A landscape with many valleys, sampled at points; each row gives a point and its height.
A ball rolls from a point to the lowest of its 2 nearest points, and stops where none of them is lower. Distance is the straight distance between rows; heights are no part of it.
(1789): -169 278 -311 -23 286 -178 40 223 -368 426 4 -127 -67 163 -194 33 -348 -63 243 -62 75 -271 216 60  height 371
(1926): -156 107 90 244 -74 294 -369 84 -21 112 -129 -51 383 122 -106 262 -439 139 289 -21 250 -214 145 -186  height 471
(143): -209 74 -201 -180 217 -205 6 459 -715 312 213 -94 -38 -64 -174 34 -296 65 453 22 129 -134 152 107  height 426
(1653): -33 233 -258 -67 -32 -136 365 -398 42 277 -159 -230 -272 -27 -94 -91 -90 -74 -108 257 -203 -137 23 -414  height 262
(833): 72 422 -212 -39 200 15 114 -356 84 -449 -30 -550 -199 87 325 -85 369 -106 164 136 60 322 -86 -20  height 349
(1320): -104 40 32 85 215 73 -77 171 -78 -148 -261 -245 217 -132 -252 -73 225 -124 -231 -173 163 -422 -24 -45  height 535
(1050): 196 273 90 64 312 179 -109 52 267 53 286 298 237 349 -134 -94 -62 97 109 118 378 12 64 52  height 356
(730): 143 350 -119 -36 205 51 49 -108 219 -493 -179 155 -72 408 1 -41 494 185 -142 32 -238 -177 89 174  height 629
(2021): 43 87 52 110 67 222 313 106 198 -350 26 295 313 171 -52 4 282 166 -519 93 -142 -1 -145 45  height 642
(341): -130 273 165 262 -88 -223 -74 -64 -89 -219 -58 -138 -131 -151 -311 245 260 378 262 -153 121 50 108 246  height 446
(1901): -344 266 -523 287 130 -50 245 44 -249 -109 138 -91 -27 -50 -30 219 36 223 158 -102 175 -284 6 114  height 526
(1211): 351 121 68 224 -260 164 -331 -610 241 27 -29 -271 -100 51 112 -157 129 -114 182 -17 -298 -283 176 -300  height 336
(1185): 98 263 -70 84 76 -117 147 -200 -269 -56 100 -347 -87 35 235 -307 702 208 115 171 -189 -293 -249 79  height 682
(2038): 70 228 161 -18 168 -76 291 -301 -252 345 -68 -235 59 43 -220 198 -221 108 75 503 72 -353 -9 -253  height 357
(1089): 105 227 140 23 118 -80 130 299 52 20 -15 110 145 -130 -391 206 -497 470 -293 275 71 612 -91 -244  height 560
(1455): -190 -619 259 -182 -333 -32 -337 386 121 -159 -73 73 -113 -66 73 -138 -190 -123 -232 -260 87 -168 45 161  height 350
(427): -10 -162 103 112 -68 83 84 -96 102 -275 -141 -131 284 163 181 285 328 52 150 -238 96 136 97 418  height 379
(1581): -213 -128 235 -26 33 54 -459 239 50 -6 -104 161 157 203 -274 -206 -207 -107 -286 1 177 -192 261 -136  height 202
(10): -152 -98 513 27 45 34 -193 126 -172 -571 26 24 230 -131 29 332 -109 138 -336 193 226 -10 -478 -443  height 694
(247): 35 -37 458 -140 159 -293 115 322 -264 -172 61 72 48 112 -61 482 20 311 110 201 -11 405 -583 235  height 475
(309): 13 161 -236 -67 320 160 184 11 -255 -214 -232 -41 125 280 -43 -203 424 154 -68 -77 -342 -257 10 -57  height 607
(1350): -32 -238 134 -2 -302 83 76 -255 429 -98 32 178 121 482 19 141 -31 -60 -116 208 -108 -109 52 -113  height 537
(1248): -108 -96 314 177 -318 -39 -222 163 143 -305 177 191 128 121 -233 234 29 53 -72 169 175 -101 -26 193  height 591
(1553): 3 322 -56 -15 105 30 -358 139 120 209 -142 -198 -263 62 -76 -250 -299 -332 -40 -276 175 -462 26 9  height 414
(1171): -189 5 581 -16 -103 -94 -201 337 4 -529 -23 -2 199 24 -2 161 -109 -98 -715 293 80 66 -327 -112  height 722
(49): -35 -106 -286 -7 -2 -11 -32 182 -257 142 14 310 -80 -86 114 -15 -646 440 343 -289 -40 -274 126 -224  height 529
(174): 76 77 -420 1 30 99 206 -336 222 430 -128 21 47 -52 -59 87 -232 -113 -95 21 -173 -146 68 -227  height 192
(1964): 95 -196 -8 -77 -66 144 -193 -206 237 -379 168 295 -23 -195 6 -180 21 -52 -168 -103 100 -105 44 -415  height 378
(729): -331 337 -244 184 61 -26 206 82 -213 -195 20 -94 -70 -6 -197 102 -104 174 -96 81 166 -387 -36 -297  height 569
(1474): -124 138 -231 -41 -19 3 163 122 146 -255 193 22 -112 -255 -156 -66 312 -368 -397 202 119 207 -275 83  height 531
(591): -78 -325 83 -285 -235 62 48 68 260 -310 -274 -86 75 -221 -91 160 -112 -277 -443 -35 -7 389 16 -103  height 474
(859): 53 81 -70 14 89 285 -67 220 -177 265 -201 -164 228 -129 64 82 -313 72 210 -283 99 -194 -13 29  height 436
(474): -4 -294 127 81 -193 156 140 36 70 67 -124 -86 197 -240 -98 171 -59 96 -162 -106 -49 207 -55 -29  height 440
(2013): 241 -275 -149 -24 -50 233 147 -22 53 233 -31 229 35 -238 266 -251 465 -25 -169 -341 -508 -220 -274 222  height 435
(837): 93 185 -4 179 2 289 119 -80 -152 -131 -47 -82 306 399 -32 169 541 120 117 211 -320 -181 -139 -5  height 586
(661): -256 -53 516 22 -266 -84 1 350 -71 11 -106 -356 -33 176 -99 255 -196 -76 -220 169 201 292 -261 313  height 233
(1674): 36 218 333 -100 -237 278 -25 163 362 -98 58 95 -120 294 241 266 -574 90 16 170 93 260 -124 158  height 393
(601): -70 -202 159 -24 -85 193 252 194 211 -140 -8 -4 15 321 246 -341 -198 -29 -615 -182 71 2 -16 -6  height 493
(775): 113 64 316 276 21 198 202 -143 -199 -149 218 -4 248 -76 137 225 335 164 33 244 79 33 -562 -93  height 534
(490): -76 20 369 86 234 -147 -81 -165 -159 -354 -113 -109 291 -30 -215 458 -32 50 -104 295 342 -22 -209 -487  height 667
(1011): 198 304 -64 -16 94 32 -111 -223 92 -67 -514 7 61 -19 -214 228 220 67 143 -353 -502 16 396 140  height 504
(1802): -19 -238 -180 0 -105 -142 -223 -537 219 254 -103 142 21 -13 31 -55 412 22 253 65 -200 -391 200 -203  height 538
(1631): -249 54 208 146 -181 437 -247 359 -12 58 -71 108 355 -140 57 -77 -600 422 -365 221 167 -76 -251 -194  height 494
(1975): 0 -273 -226 74 -218 52 74 46 74 214 44 276 -218 -85 223 27 -308 403 222 -364 -42 -296 -145 76  height 566
(1586): 330 81 267 45 129 99 -43 10 370 -174 271 537 245 11 -147 -173 225 265 -97 129 164 46 -23 187  height 395
(1647): 167 -12 -283 237 -223 217 66 -383 248 165 271 -243 -287 95 492 -343 -61 -197 91 -36 -27 -96 -142 -177  height 268
(1809): 249 110 526 -266 137 11 -47 24 -248 258 -122 -109 -90 -277 -135 -121 -386 291 362 71 158 -330 -100 -195  height 342
(1516): 297 -114 -534 -28 386 -319 306 -460 -124 500 -10 53 -35 -149 634 -150 -131 -36 184 73 -211 -458 273 -28  height 244
(1810): 11 -235 426 -87 -58 -278 185 2 -10 12 30 1 80 43 -87 329 269 184 180 202 117 379 -206 417  height 441
(1120): 42 44 123 -222 143 -236 -179 193 50 -59 -39 -34 -417 -49 -145 -278 100 -129 126 -301 76 240 127 333  height 755
(1663): 56 371 70 -274 202 176 111 101 -458 158 19 -416 -51 -166 22 -69 -280 -308 271 230 89 -411 6 -129  height 621
(182): 260 31 632 -108 -215 19 -57 97 -30 -62 -6 149 -261 27 -43 -115 -88 -26 150 15 -291 384 108 123  height 339
(105): 122 140 -168 -84 121 -38 144 -276 -62 183 -383 -86 -170 17 -32 81 24 70 129 -277 -531 206 324 -78  height 488
(1844): -176 -150 347 297 -465 -201 -45 163 81 -147 220 -30 89 16 -208 12 214 -246 -137 52 -9 8 154 413  height 622
(1268): 115 -37 -505 -320 406 -83 371 25 -180 576 211 146 62 90 80 -53 -234 -126 140 178 -99 -405 177 104  height 214
(821): 248 -251 195 -150 117 -147 -81 67 241 -290 73 438 223 -253 -326 -177 343 176 -325 27 51 63 51 31  height 358
(1249): 71 -329 50 -54 -37 -30 266 -143 -31 263 -244 62 40 -331 -92 92 60 459 -5 -160 -118 -2 -185 72  height 392
(1349): -158 291 -421 113 139 -65 192 4 29 -204 235 -210 -139 -61 -133 -188 366 -199 -145 206 223 -136 -217 -13  height 564
(1125): -171 453 -60 -420 294 188 53 326 -277 -60 -113 -234 -174 -203 54 19 -377 -16 280 150 257 -348 -199 -89  height 651
(4): -137 54 206 148 -257 -72 -211 58 100 -545 303 134 32 93 -35 382 132 -228 119 322 190 92 -108 -88  height 618
(1389): 24 126 46 -143 232 366 212 70 -128 105 5 136 276 73 54 -5 -154 227 176 80 56 -245 -103 -220  height 397
(1839): 93 253 116 67 -239 -211 -82 183 46 -98 239 88 -662 -194 -36 -383 -99 -95 15 -236 -66 318 99 281  height 739
(1662): 199 -26 -105 -357 -15 281 81 23 324 70 -6 468 54 269 14 256 39 21 330 68 -295 258 -17 101  height 449
(1573): -119 -16 210 47 283 84 -2 195 -401 -101 46 -367 251 -90 -132 -83 446 -180 -33 167 356 -272 -267 63  height 568
(1710): 70 70 -204 243 298 340 -242 73 59 151 171 209 458 362 54 -60 -254 -173 19 -180 218 -1 257 -49  height 324
(1986): -413 144 190 -132 -27 -121 -27 397 -266 -224 27 -95 -169 24 -102 241 -125 11 -147 223 294 225 -416 6  height 291
(874): 167 -154 -58 -395 15 387 157 -230 176 -75 -74 156 -29 422 328 36 231 -130 220 61 -373 73 -90 -113  height 427
(1373): 72 -189 -292 202 -261 39 96 -353 -25 92 349 -45 -153 356 332 -347 62 -177 13 4 -169 -259 72 -379  height 303
(746): -175 -281 199 -93 39 55 -248 155 48 135 -228 54 110 83 22 -274 -491 26 -406 -133 322 -532 -2 -215  height 89
(1101): 466 144 -394 -15 269 -56 -150 -443 -117 223 -63 -181 10 -227 321 -419 62 -372 82 -163 -330 -200 267 -238  height 374
(1601): -189 -31 -5 -248 184 -54 199 325 -662 33 275 -31 -141 -114 -14 5 -98 264 584 214 236 -131 -107 -73  height 479
(80): -192 -58 -96 228 -17 -74 -258 372 -218 270 38 2 260 202 -233 166 -419 66 124 -141 7 305 251 120  height 532
(1751): 71 -39 -40 298 198 -326 -143 -12 -375 141 -6 -274 -25 -308 12 -317 607 -265 -201 -280 -112 124 200 246  height 583
(94): -19 -85 -171 21 1 -72 -149 111 -64 38 49 320 -99 6 -122 -86 -542 370 -7 -183 -48 100 295 -302  height 496
(578): -181 -146 230 162 -414 294 -212 98 130 41 178 172 203 341 -29 128 -117 -87 -3 151 -21 -84 120 10  height 562
(244): 207 42 -47 101 109 -159 85 -399 445 150 11 201 249 16 -35 -263 595 154 -326 64 -166 35 166 208  height 540
(890): 76 306 -381 -104 80 -120 343 -479 97 15 -143 -509 -270 -24 254 -213 239 -52 -49 233 -207 237 -61 -161  height 319
(1792): -160 -59 -170 132 -67 -20 218 226 115 -257 98 343 93 137 -227 36 176 258 -477 -103 -125 106 123 232  height 613
(1436): -19 -343 -327 129 210 33 -165 422 -408 -10 -320 -26 130 125 380 118 -6 -454 -215 -466 -95 45 9 335  height 735
(587): -96 224 -359 -10 312 -185 205 -450 153 -40 -59 166 -76 162 -47 28 164 427 125 -11 -91 -223 286 -109  height 553
(230): 101 -391 -237 6 -23 -42 -291 97 233 -47 271 440 183 -103 -173 -142 -370 216 -43 -287 210 89 291 -317  height 466
(1385): 262 -538 -201 134 108 -118 -10 -144 0 160 -46 188 326 -368 358 -174 552 23 -211 -357 -273 -64 46 239  height 465
(479): -59 -299 -499 -309 -9 -28 43 143 262 90 132 305 41 26 -102 62 150 -268 -28 30 -132 328 103 227  height 477
(86): -78 10 -326 62 55 53 -392 -1 172 172 55 -34 -31 114 3 -73 76 -373 79 -125 227 -722 -17 61  height 459
(109): 60 -360 -361 -162 306 -148 129 -99 60 177 189 -39 207 -407 -16 -117 -47 -50 149 -100 385 214 31 -102  height 325
(1524): 74 -1 -111 -92 59 2 135 -198 34 17 234 582 101 -172 -199 133 283 302 224 380 -95 -335 -188 -357  height 487
(1464): 115 190 115 -71 159 -119 33 10 8 -202 128 157 81 -137 -258 156 -242 17 -312 308 162 422 -287 -430  height 589
(1325): -129 6 82 437 -141 -61 -379 47 8 153 -37 0 189 326 -168 314 -283 77 221 -276 159 -33 378 196  height 506
(724): -342 233 220 -48 -167 301 -63 101 -54 -17 -173 -97 123 -2 81 251 -591 120 -139 352 184 -95 -375 -361  height 447
(702): -98 -73 -272 20 -211 -166 35 -180 67 248 210 -53 -332 -307 327 -132 437 -15 292 -46 -104 47 -78 177  height 428
(1643): -241 56 -92 105 -50 9 82 496 10 -105 69 295 -81 240 -46 -104 -249 281 -388 -242 -24 74 139 186  height 587
(205): -22 -115 87 -127 72 35 118 202 -141 77 103 111 -133 -111 -91 -302 175 40 -104 30 107 -96 -226 34  height 191
(1630): -135 -182 -270 5 36 -287 -161 -270 -126 332 14 -344 -75 -193 341 -108 450 -329 229 -41 -92 -6 148 122  height 402
(308): 208 38 199 -148 28 49 -402 225 64 -419 138 298 160 -327 -439 -96 142 29 -54 132 109 223 20 -117  height 309
(320): -104 1 270 41 -557 -133 195 113 109 -267 49 117 -68 309 34 459 -66 -34 178 234 -200 225 43 439  height 653
(148): -11 555 -143 158 186 -35 265 37 -32 -90 286 -230 -111 -2 5 35 143 -126 -92 391 275 -93 -574 -51  height 599
(141): 64 -215 189 50 -168 -82 151 -152 111 -150 28 53 323 -191 59 320 456 217 187 58 -110 487 72 416  height 408
(1480): -117 271 32 133 -17 -16 24 99 108 25 -70 -304 -366 228 -40 -218 -135 -135 -160 25 159 -282 -110 0  height 364
(388): -42 440 283 70 -53 -95 -101 172 -174 -252 -117 -22 -329 44 -189 279 165 199 378 1 -104 290 -18 308  height 407
(685): -405 -152 -291 173 -140 -74 -181 584 21 171 -60 164 234 78 -272 94 -419 197 -318 -89 -83 237 159 312  height 557
(1739): -17 -211 -163 205 -144 255 87 -184 -134 -206 298 97 -36 0 166 -310 6 9 -172 -22 -115 -251 77 -627  height 340
(660): 2 -48 -95 7 95 -27 -44 -302 222 -27 -38 348 77 24 -143 27 304 280 187 19 -14 -343 125 -62  height 527
(959): -130 85 9 99 -18 164 136 347 -56 65 82 115 252 -21 -126 -36 -534 301 -460 177 49 356 -48 -195  height 536
(1271): 67 -126 -453 -34 279 -174 396 -326 41 665 -35 -8 145 -75 63 102 -244 23 64 94 -181 -431 162 -37  height 76
(126): -215 18 -124 136 -264 40 173 137 -170 77 203 -42 -11 223 -145 118 142 -317 -191 243 -253 319 8 7  height 274
(314): -208 52 142 -230 -182 -80 -282 516 -185 -4 -171 -189 -96 -361 -435 203 -234 26 95 236 137 248 -261 -58  height 348
(1916): 99 211 52 30 181 3 179 -57 141 -484 210 233 114 -54 17 169 52 32 -450 224 7 208 -407 -247  height 617
(1104): 178 227 137 225 -125 91 -5 -243 2 43 121 -470 -273 62 197 -456 -135 -179 -65 -115 108 -196 -56 -152  height 311
(893): 173 -376 -14 -242 302 -137 81 -69 -30 296 145 70 90 -279 -67 -295 -71 53 137 -74 249 -216 -38 -9  height 275
(306): 148 53 424 -47 248 -205 75 -34 -145 -184 164 81 117 84 161 379 207 90 6 175 149 181 -684 -12  height 502
(1179): 379 212 -119 -89 281 -140 69 -449 122 439 189 287 -178 -112 -110 -323 -145 141 283 59 -44 87 324 -178  height 490
(2008): -132 96 -327 -434 98 10 138 54 -99 -104 -162 -45 -355 -215 24 -53 -231 -88 151 -57 92 -204 -101 -216  height 679
(532): 81 -197 238 305 39 -236 -176 -105 -222 108 -218 -284 304 -287 -275 -111 278 -248 -278 -307 -51 176 322 126  height 565
(335): 41 6 -224 458 173 -303 -207 -429 195 55 219 -191 307 92 65 -218 513 -147 -79 -18 204 -16 434 45  height 533
(1799): -101 119 337 37 59 -152 -227 -230 37 -374 130 98 129 268 -115 401 5 38 163 426 404 -81 -171 -304  height 643
(1485): -56 99 -39 345 313 -325 -99 -241 18 160 53 -206 103 280 -282 -198 103 -95 -87 -24 304 -29 377 160  height 524
(1934): 330 17 64 90 -154 158 39 -461 168 186 -154 -555 -7 32 533 -217 466 53 105 -79 -224 -15 -143 264  height 337
(924): 172 127 -296 -148 534 -7 21 124 -186 463 -35 97 154 -29 -42 -108 -247 -70 84 -94 32 -572 187 205  height 300
(101): -16 -164 265 -279 -102 199 -276 560 -232 149 233 328 -181 41 0 -355 -17 -30 143 28 -51 22 -185 78  height 261
(549): -210 198 -125 72 -50 -151 347 -125 -11 108 -78 -224 -103 203 -164 140 222 -138 -89 159 -180 471 132 303  height 313
(896): 99 -208 332 -230 -227 268 -236 422 203 40 155 434 -137 26 84 -219 -365 267 29 111 54 38 -330 -9  height 306
(908): 324 166 485 -237 282 -15 79 -194 -217 139 83 -97 -165 -91 29 -76 -60 130 502 233 254 13 -188 -216  height 401
(1164): -91 -138 134 -88 21 41 -395 261 -43 -230 129 153 182 -34 -429 -218 216 -379 -248 116 105 -108 137 -147  height 263
(1974): 28 293 320 63 -126 218 -75 247 -71 -358 236 -132 -296 152 178 -179 -10 -255 -125 86 66 235 -162 -41  height 430
(480): 159 -193 81 218 -370 20 -185 -641 269 67 52 -353 -1 -7 460 -73 419 34 249 79 -79 -274 -70 -95  height 305
(525): -160 43 382 2 -207 -33 -83 37 -238 111 88 -453 -226 -23 -76 94 132 -268 312 210 338 66 -269 104  height 329
(1157): 103 322 107 147 -252 -91 -2 47 -40 -249 259 89 -520 -343 -55 -173 -217 209 52 -179 20 372 4 -211  height 720
(1352): 42 153 178 -248 152 -124 215 49 -294 -12 158 -61 -304 -166 97 79 56 170 474 158 273 31 -421 28  height 444
(1191): -283 -199 -18 -146 -503 88 29 331 109 -69 -193 102 -115 56 -60 427 -178 13 146 -99 -227 76 -59 324  height 630
(1310): 125 160 305 -98 34 83 -9 186 -149 -237 -150 170 -48 135 -90 49 37 185 263 -114 -252 475 264 278  height 372
(165): 171 -477 -59 -136 147 193 175 44 195 44 -118 164 115 102 386 -239 -309 -35 -357 -443 109 99 9 -84  height 521
(1858): -168 -27 181 -8 -415 -235 -58 -19 5 -181 46 95 -176 194 -188 328 -193 -41 208 195 -132 446 261 62  height 674
(142): 221 13 251 9 144 -95 -42 -25 -52 -21 -485 163 313 -140 -383 114 226 150 -78 -284 -386 274 400 241  height 522
(1652): -142 190 176 -63 71 -64 218 -25 -224 393 -29 -184 -15 242 -203 84 -492 18 -65 495 197 209 -67 -311  height 438
(1227): -170 -408 -175 64 -210 20 -161 59 293 -234 319 360 -14 -142 -6 -126 -186 100 -157 -173 301 -153 -2 -221  height 423
(1681): -154 -110 -404 169 127 65 -287 220 -88 -139 -148 -123 111 97 51 -71 142 -274 -226 -409 46 -663 36 39  height 498
(1728): 68 -45 113 147 -32 92 122 -448 -71 -94 41 -5 311 124 147 307 628 243 161 397 -181 -182 -336 -39  height 563
(1377): 118 454 -211 13 224 28 350 -114 -96 -238 136 -257 -162 307 274 -103 352 215 -18 327 -10 -340 -537 -75  height 646
(643): -72 -424 93 -227 -359 -15 112 -313 465 -45 -29 353 -96 322 104 385 177 106 171 272 -154 13 -14 59  height 505
(1755): -253 328 268 157 -145 -99 -62 182 -46 -144 -226 -170 -219 463 -290 108 -100 -18 -151 74 -214 67 361 132  height 396
(224): -229 -309 -782 195 38 -35 354 -189 -4 168 20 8 140 51 326 118 -9 -30 -247 -275 -127 -51 -31 26  height 525
(965): 275 -232 25 100 199 -79 -166 -195 131 71 -118 -114 369 -291 163 -316 743 -53 -268 -336 -113 -141 33 395  height 491
(854): 546 54 -419 -18 346 16 91 -309 -106 323 18 -60 60 -263 561 -238 -361 -313 198 -262 -100 -435 128 -133  height 338
(1424): -152 -179 -12 117 -82 56 74 89 -144 362 -171 41 6 -89 49 -113 -561 181 -404 -202 -15 -313 -28 -227  height 212
(946): -157 -208 -25 87 -284 -308 15 -88 103 -112 245 -87 -208 -39 20 -117 237 -259 -43 5 121 351 222 271  height 619
(878): -73 196 308 -101 41 215 135 237 55 -292 -90 -125 -121 369 238 -62 -259 -148 -454 135 188 189 -278 -56  height 460
(1579): -78 -2 19 195 57 -296 99 -94 -182 -158 88 -116 -156 -145 -17 -289 358 -18 -168 -121 -72 367 316 99  height 601
(110): 75 -170 81 10 -649 -45 177 4 436 86 79 223 -299 -242 11 54 -112 -13 -29 -100 -307 104 -109 413  height 579
(370): 291 92 123 72 -176 -87 59 -385 247 229 -272 -329 -252 -8 343 -297 250 -61 -113 -215 -463 41 73 189  height 365
(1361): -139 -460 -52 -76 -305 10 125 81 290 76 -147 170 -133 26 41 377 -233 408 163 -285 30 -31 -151 343  height 602
(1927): -181 283 -124 333 32 -202 78 -135 -61 13 -174 -39 -234 536 -33 25 -217 97 -81 -211 -230 60 509 -81  height 432
(383): -151 -101 89 -72 -35 -244 -59 -205 -304 255 4 -567 -151 -214 43 -70 447 -268 410 103 132 -185 -90 89  height 370
(1242): 188 239 161 158 -289 52 -271 -416 59 -129 65 -325 -230 -31 -49 -50 208 -281 148 304 -85 -48 49 -454  height 362
(1470): -259 -424 290 197 -441 72 -319 379 49 -338 -166 44 340 131 93 -3 -292 -185 -272 -236 -73 -212 337 273  height 297
(1376): 76 -120 -287 62 9 173 -216 54 307 60 -275 253 282 61 0 375 -113 -91 43 -437 -93 130 205 408  height 328
(717): -268 109 -302 504 30 -298 -66 -59 -108 -125 185 3 20 -9 -147 136 410 198 190 -198 75 -113 266 263  height 485
(259): 32 28 70 75 37 -44 365 -100 -104 214 -169 -104 -62 -315 -1 -67 -294 450 -29 -136 50 -241 -131 -173  height 315
(468): 19 -24 576 -276 -81 7 -275 447 -157 43 -67 127 -278 259 -64 -211 -166 -63 132 153 -55 264 -17 133  height 299
(113): 241 -114 -482 -258 374 -128 134 -204 -32 213 20 97 1 -401 97 -176 -384 -181 114 -172 38 297 268 -336  height 363
(1020): 52 111 108 -170 -156 -56 91 117 195 -485 27 -12 13 -250 -161 -39 138 -459 -414 131 -36 556 29 171  height 501
(121): 53 -117 -336 167 -102 -160 -369 -295 122 300 98 48 -34 -323 3 -58 168 -233 373 -93 3 -692 91 -110  height 503
(688): 138 266 1 -52 391 248 50 -21 -424 -15 52 -545 285 -93 30 -130 159 -249 246 194 188 -412 -52 -45  height 595
(499): -129 -446 -518 103 -240 -2 45 -5 67 190 148 287 113 72 134 62 11 -222 -177 -148 -328 28 98 27  height 499
(138): 69 35 -252 -110 73 147 264 -183 -139 62 273 326 34 4 39 45 -178 159 172 296 -38 -112 -16 -530  height 439
(1015): -194 -176 368 -89 -244 165 -230 348 20 42 -62 -387 -31 -29 -19 134 -44 -294 -12 47 385 39 -313 369  height 280
(1386): 30 -102 -24 -334 332 -394 -14 176 -76 297 31 126 -399 158 -235 -409 105 -160 31 -95 -5 208 175 181  height 768
(582): -209 -284 -323 -332 207 186 73 183 -302 -57 -44 -152 114 -277 36 44 -247 -252 26 -128 235 -28 -50 -335  height 698
(1236): -129 291 46 32 -149 -169 284 71 109 -221 -377 -258 -6 335 -251 255 141 -202 -285 34 -293 210 178 435  height 352
(1088): 132 497 315 -20 36 63 -169 -18 -143 -362 27 -133 -203 0 -74 -72 21 -260 15 247 66 71 -130 -390  height 399
(261): 184 -123 39 -61 -167 71 258 -240 168 189 -128 -56 -179 -178 230 -334 247 41 -306 -105 -430 50 -204 -129  height 400
(484): -50 358 80 82 308 -227 101 -66 -82 345 72 -222 -68 288 -339 -67 -47 -162 19 334 382 194 119 -61  height 489
(1390): -156 -141 -281 -196 129 29 -190 516 -205 43 -418 -14 33 -8 140 26 -324 -399 -315 -466 -182 247 99 247  height 726
(1142): 17 -125 -328 78 129 194 -5 -217 370 -164 -254 -1 362 11 75 433 129 79 175 -316 55 66 150 180  height 353
(1804): -43 86 59 171 -359 -66 -14 -82 41 -369 221 130 -297 -125 -49 327 -245 214 326 0 50 472 148 -214  height 696
(285): 147 83 94 -207 170 200 131 -147 52 -459 -172 -294 -187 142 324 -122 272 -70 -23 -76 -19 184 -158 14  height 375
(1930): -191 -176 -282 -52 83 118 -41 186 -306 -252 16 -89 22 -420 -4 -38 149 -205 -20 -262 39 130 93 -180  height 709
(1478): -298 -160 -348 -236 20 73 -48 504 -200 -277 -207 -97 -3 -236 -116 110 -94 -288 -181 -285 -71 414 116 99  height 718
(1883): 148 -44 -205 -193 -58 80 12 -84 347 151 349 214 -6 -11 78 -88 404 -288 223 174 24 500 -30 320  height 495
(313): 140 85 303 -92 -266 152 -37 204 393 -143 60 308 -181 -124 6 90 -406 255 -74 52 7 162 -271 83  height 351
(583): 229 62 9 -447 190 223 206 -241 48 -57 -410 -210 -159 186 272 -81 142 -53 196 -15 -136 -110 -183 -199  height 403
(1777): 17 -382 -55 -184 255 302 -108 48 135 -127 -57 14 295 97 345 -116 -387 -45 21 -375 421 142 103 -146  height 539
(1017): 95 -181 400 275 -123 -106 -135 5 -198 201 -319 -60 199 -97 -179 88 115 50 -66 -347 -350 66 314 292  height 543
(1269): 143 -88 -189 125 141 -217 -135 -383 358 254 167 -106 217 -112 307 -364 687 12 -124 -37 72 -45 241 210  height 514
(691): 167 -114 172 -349 -137 6 -48 -205 383 -30 19 325 -98 72 18 398 173 20 297 272 -61 189 -273 -7  height 476
(46): 230 -136 -341 -130 164 -96 -37 -319 -181 243 -74 -94 -134 -334 129 -255 -180 -462 91 -148 -193 93 343 -518  height 384
(1497): -173 66 406 -103 -146 155 -234 228 -178 126 -342 -215 137 -340 -266 274 -312 8 -59 284 93 35 -350 -273  height 398
(1687): 27 414 84 153 -81 -133 164 -215 -72 81 -285 -83 -447 85 -104 32 -183 221 1 -211 -334 201 346 -34  height 462
(1086): -132 -187 198 214 -95 126 -514 119 -48 -188 -290 2 238 163 -63 28 -126 -162 -160 -291 -165 -195 429 -14  height 258
(1375): 111 50 -222 -47 -44 -186 70 -262 32 293 204 157 -227 -340 18 -283 250 42 164 82 -172 126 82 -130  height 457
(1270): -230 38 75 81 -282 290 -52 340 -7 35 62 93 -60 166 187 227 -703 394 190 -18 147 283 -206 14  height 429
(873): -157 53 -63 -93 -26 194 -116 430 -161 251 -150 -43 26 6 36 270 -559 399 442 -69 100 25 -219 117  height 463
(1780): 201 -165 -118 214 83 147 -163 -82 375 156 137 155 258 166 201 -10 -206 -237 -22 -317 142 193 247 237  height 298
(1308): 116 216 288 -286 243 -258 134 -102 -267 145 -166 -145 -100 -335 -357 178 -85 247 292 370 137 -488 -41 -196  height 226
(350): -26 -188 -167 2 -448 3 122 -270 499 337 119 285 -268 49 124 129 193 4 69 119 -162 -110 -167 245  height 544

For each start below, name the point where the ball stops.
(730): (1780)
(1916): (661)
(1377): (746)
(1579): (126)
(578): (1271)
(350): (1271)
(1839): (1647)
